A landscape with many valleys, sampled at points; each row gives a point and its height.
From any point a ball rolls to the lowest of the 2 points nearest to it. It stops when none of these is lower. Distance is the straight distance between rows; heights are no part of it.
Z_892 h=338: -28,50,-23,-9,-23,-12,7,19,5,-37,33,-11,12,41,21,12,-24,-15,-44,-12
Z_119 h=282: 20,-27,-4,28,28,12,-22,3,-37,7,-2,-3,11,14,-26,-4,-9,23,0,7
Z_955 h=330: 29,1,-5,0,-9,-11,-17,6,4,16,-22,-38,16,30,1,-8,-15,-3,-8,-6
Z_19 h=363: 10,17,12,16,-12,16,10,30,-29,12,4,-5,8,-5,-22,20,6,-17,53,-1
Z_348 h=116: -48,38,-13,-12,-6,-3,-4,27,15,9,32,-14,30,22,65,12,-10,-26,-33,-20
Z_545 h=206: -38,28,-15,24,-15,-9,-8,58,-17,-4,-35,-46,-12,-1,16,5,-2,13,-2,-22
Z_393 h=301: 20,-19,-5,-8,2,-29,11,-47,36,-25,30,10,-16,-15,-15,-16,-11,-2,-24,26
Z_529 h=69: -1,-42,-6,13,10,26,-4,7,-21,2,-7,3,17,-32,-47,-8,-1,-17,18,6
Z_944 h=580: -56,46,12,-10,-4,9,-33,11,19,-1,16,-11,-16,18,32,41,28,-11,-12,-13
Z_981 h=323: -4,3,-19,38,18,-1,-10,11,-12,29,7,-5,3,17,-8,7,3,28,0,-4
Z_431 h=267: 38,-24,17,16,21,23,20,3,-48,-32,15,8,5,9,-27,-1,16,4,28,1
Z_869 h=388: 8,-16,14,0,-2,-15,-24,11,-33,26,-40,-30,10,-4,-30,-15,-4,-2,27,-7
Z_897 h=312: 58,-50,24,3,10,-5,17,-34,32,-27,-6,54,-36,-9,-10,-48,-18,37,4,33
Z_993 h=360: 21,-8,12,-16,-16,-20,-28,2,-3,19,-22,-21,19,2,-16,4,-6,-24,12,-11
Z_462 h=284: -13,36,1,-34,0,-27,-19,-41,22,-27,23,-11,29,36,34,6,-7,-1,-32,30
Z_438 h=314: 28,-25,-5,-9,-7,-17,22,-63,29,-7,-1,24,-4,-28,-21,-38,-12,11,-7,37
Z_685 h=371: -22,4,-22,-17,24,-21,-7,3,14,-38,42,-14,14,43,30,-12,-16,20,-60,-13
Z_584 h=253: -15,6,-3,-12,-23,-1,1,-2,19,-19,29,-26,26,-9,19,22,12,-36,-7,0
Z_985 h=475: -22,8,6,39,12,9,10,22,-28,36,-26,-8,-29,-31,-12,-1,6,15,52,11
Z_962 h=279: 7,11,-9,-16,-4,-17,-1,-57,43,0,32,10,16,-6,-21,4,-15,-21,-14,28
Z_663 h=198: 16,-32,-11,5,-16,6,3,2,17,-21,24,-15,31,-20,-8,7,-5,-21,-1,5
Z_986 h=93: 48,-29,-2,-5,18,-1,9,-31,-17,-32,-16,9,10,-9,-4,-11,16,56,-20,12
Z_127 h=296: 63,-20,6,0,17,3,40,-15,7,-27,28,27,-8,20,21,-28,-5,1,-19,13
Z_717 h=205: 4,11,-14,-3,10,-28,11,-23,1,15,24,-2,35,11,17,0,-7,-1,-15,16
Z_906 h=524: -27,38,-21,-29,11,2,11,-11,18,-19,18,-14,-26,48,16,7,8,-4,-37,-15
Z_39 h=300: -7,-38,1,-14,25,29,-7,-43,-51,-8,-42,31,-1,-14,-87,-38,-9,17,45,21
Z_189 h=322: 31,-4,-6,15,3,-12,25,-18,23,-26,34,36,3,21,35,-17,-9,23,-36,21
Z_867 h=359: -22,14,19,5,-16,6,16,55,-3,40,7,-5,-30,-13,18,6,14,-21,29,-17
Z_816 h=646: -59,72,3,-6,-35,-4,18,71,-3,-8,-8,6,-35,11,31,23,-6,-1,-1,-43
Z_706 h=219: 14,-21,3,-4,7,-9,-11,-44,3,6,-3,8,21,-16,-25,-5,1,-2,-11,-6
Z_65 h=386: 41,-10,3,6,6,10,13,25,-22,-15,-3,0,23,21,28,-8,-2,-5,-18,-18
Z_444 h=344: 23,5,-19,-16,11,2,20,-12,22,-26,18,16,14,41,43,-5,-17,9,-44,7
Z_22 h=588: -18,21,38,33,-37,13,-27,51,10,34,-13,12,-34,-23,10,40,5,-16,34,7
Z_392 h=317: -20,32,-3,-32,-20,-26,5,-4,16,-38,35,-19,22,42,39,3,-29,-14,-39,16
Z_505 h=547: -25,16,27,32,-3,-4,-14,32,4,38,-34,3,-55,-30,26,17,19,27,22,5
Z_213 h=402: -19,9,17,-3,-2,-21,1,58,-26,16,-2,-20,-8,-2,21,1,9,-24,21,-40
Z_170 h=369: 45,-7,4,-8,-2,-16,9,18,-14,-47,6,-6,5,26,27,-31,-19,4,-36,-14
Z_861 h=577: -49,18,11,29,0,-17,-22,50,13,32,-29,-6,-53,-16,58,16,12,14,6,-9
Z_626 h=482: 6,-3,2,-13,16,10,5,-13,13,24,-3,-8,-17,13,-9,4,18,-24,4,-17
Z_12 h=315: 9,-7,13,6,11,15,15,8,-52,-10,-20,-7,14,-4,-35,-1,16,-4,52,12
Z_640 h=231: 32,-17,-12,20,-15,-7,-11,-5,-10,-7,19,-4,25,-7,-32,-3,-18,-7,9,28
Z_937 h=249: 11,-30,-10,-9,8,-3,-21,-41,-14,9,-25,3,18,-17,-45,-12,-4,36,-9,11
Z_27 h=375: -4,12,-7,25,16,11,-23,8,-11,55,-32,-8,7,3,-12,5,-2,26,21,-11
Z_140 h=163: 35,-68,7,13,13,-8,-8,-35,-15,-26,4,45,2,-30,-34,-44,-36,12,0,22
Z_468 h=285: -16,23,-7,5,-9,24,26,41,-8,35,21,-9,4,11,33,18,8,-29,16,-31
Z_130 h=435: -15,22,-1,22,13,15,6,31,-11,37,-38,-15,-29,16,9,4,10,21,29,-1
Z_951 h=251: 39,-39,-26,14,7,-3,4,0,-34,-21,6,-14,22,3,-21,-18,-31,14,2,24
Z_415 h=149: -5,-26,-17,12,-2,7,-3,31,-9,4,13,-12,13,-12,-11,9,-1,-22,11,-7
Z_7 h=436: -14,-12,18,-8,9,18,-3,-6,4,43,-27,4,-9,-14,-30,15,7,-28,34,-23
Z_639 h=294: 56,-39,21,-14,-11,-16,42,-16,20,-31,-3,40,-20,-14,11,-53,-21,12,7,36
Z_42 h=187: 26,-49,8,-9,-7,-11,-16,-39,14,-17,9,42,15,-28,-47,-21,-16,-3,-2,-2
Z_342 h=543: -16,17,33,26,-32,19,-10,21,20,48,-26,28,-35,-42,-12,24,11,-29,51,2
Z_308 h=391: -31,7,-10,-22,16,10,-17,-42,36,13,-1,0,18,-18,11,16,12,-23,-5,-4
Z_637 h=255: -9,3,-30,-20,2,4,-8,-35,33,-26,0,-13,9,8,12,4,15,35,-37,22
Z_235 h=151: 30,-18,-16,4,11,16,-6,-29,-10,-36,15,13,11,-2,-17,11,26,35,-18,8
Z_322 h=170: 21,-5,-19,13,27,-31,10,-4,-18,-7,11,-14,26,-3,8,-14,-9,23,-26,-10
Z_589 h=377: 1,-18,20,5,14,37,-5,-6,-24,26,-46,6,-9,-15,-48,-10,-5,-17,53,-5
Z_995 h=343: -27,-26,14,-7,20,39,-15,-12,-48,17,-54,20,-8,-24,-74,-21,-9,-4,67,20
Z_344 h=291: -1,17,-25,5,-4,6,-14,15,12,-4,-3,-30,4,27,3,17,-4,-1,-28,1
Z_922 h=221: 44,-25,-1,-1,24,29,40,-21,-25,-16,-1,9,3,1,-10,-15,8,-6,12,3
Z_496 h=470: -30,17,33,-9,-39,10,1,19,21,34,4,16,-35,-47,7,40,39,-26,42,-3
Z_271 h=354: 0,11,-22,-5,-8,-7,11,29,-6,-42,25,-9,0,28,25,-8,-27,3,-49,-20
Z_524 h=140: 30,-12,-12,3,16,-22,7,-16,-1,-31,4,-6,17,7,20,-26,9,55,-46,-3
Z_435 h=210: 5,5,-27,-2,4,7,-1,-52,17,-30,-8,-10,7,0,-23,23,23,19,-16,19
Z_533 h=329: 46,-61,17,-15,-12,-3,6,-51,39,-31,-8,69,-40,-31,-22,-43,-19,5,-10,9
Z_236 h=406: 11,1,11,-13,14,-14,9,32,-32,4,6,-9,10,18,17,-8,1,-7,-11,-46
Z_568 h=493: -43,1,12,8,6,-2,-18,6,22,59,-32,-6,-33,-36,-9,2,14,-15,34,-10
Z_121 h=334: -6,23,-21,-13,2,6,-8,0,25,-5,-4,-11,28,39,44,3,-7,-9,-38,5
Z_887 h=326: -36,14,-9,-20,14,5,-22,-20,26,-14,-3,-19,18,1,15,23,37,5,-23,4
Z_582 h=539: -12,31,-22,-3,23,-9,25,-9,-6,-9,31,-10,-17,26,-14,9,20,17,-21,-13
Z_110 h=381: -22,4,15,-7,-32,-1,7,10,19,43,14,9,10,-32,-4,28,20,-47,39,-9
Z_481 h=262: 59,-34,23,-9,18,21,41,-27,-3,-26,10,19,-9,-2,-1,-33,-16,2,8,25
Z_172 h=252: -17,22,-23,4,2,-13,-17,43,-14,-9,-6,-34,-9,24,3,5,-11,22,-28,-21
Z_101 h=135: 15,-65,5,11,21,19,-10,-23,-32,-14,1,20,28,-22,-49,-31,-23,3,7,22
Z_474 h=614: -38,27,8,3,-16,-2,-19,36,14,2,-13,-18,-18,-7,29,35,20,-14,1,-20
Z_659 h=629: -27,37,30,15,-33,0,-29,31,36,37,-26,14,-26,-20,42,31,-4,-10,20,9
Z_408 h=544: -37,54,4,-25,-6,-10,2,-9,11,-4,13,-8,-1,30,20,17,22,-12,-8,-14
Z_456 h=212: -28,39,-15,-8,-25,19,26,57,1,13,33,-12,20,16,47,15,-12,-34,-12,-42
Z_327 h=243: -15,33,-1,-9,-1,-34,-19,-35,21,1,31,3,31,17,6,9,-2,-18,-20,9
Z_960 h=507: 2,6,-10,-31,2,-1,17,-29,31,-14,16,-11,-14,23,4,13,14,-17,-15,2
Z_433 h=633: -37,44,0,13,-35,3,1,50,-14,4,-8,6,-25,-1,44,27,29,6,7,-25
Z_56 h=316: 1,6,9,-31,-32,-4,17,-10,22,18,17,-18,22,-16,-4,18,20,-48,13,-6
Z_338 h=276: -4,-41,-12,-14,10,14,-16,-55,-39,13,-24,19,1,-31,-78,-28,-14,41,18,4
Z_634 h=508: -23,8,21,50,-3,-1,-23,38,-28,38,-34,-1,-43,-30,3,4,-4,45,35,15

Two balls start at each pair of points below. Name the first point that both come to, or write none.
Z_505 and Z_568 => Z_529
Z_626 and Z_236 => none
Z_22 and Z_861 => Z_663
Z_937 and Z_119 => Z_529
Z_170 and Z_960 => none

For each start below, name the point where the ball stops.
Z_869 => Z_545
Z_582 => Z_529
Z_659 => Z_529
Z_393 => Z_986
Z_65 => Z_986
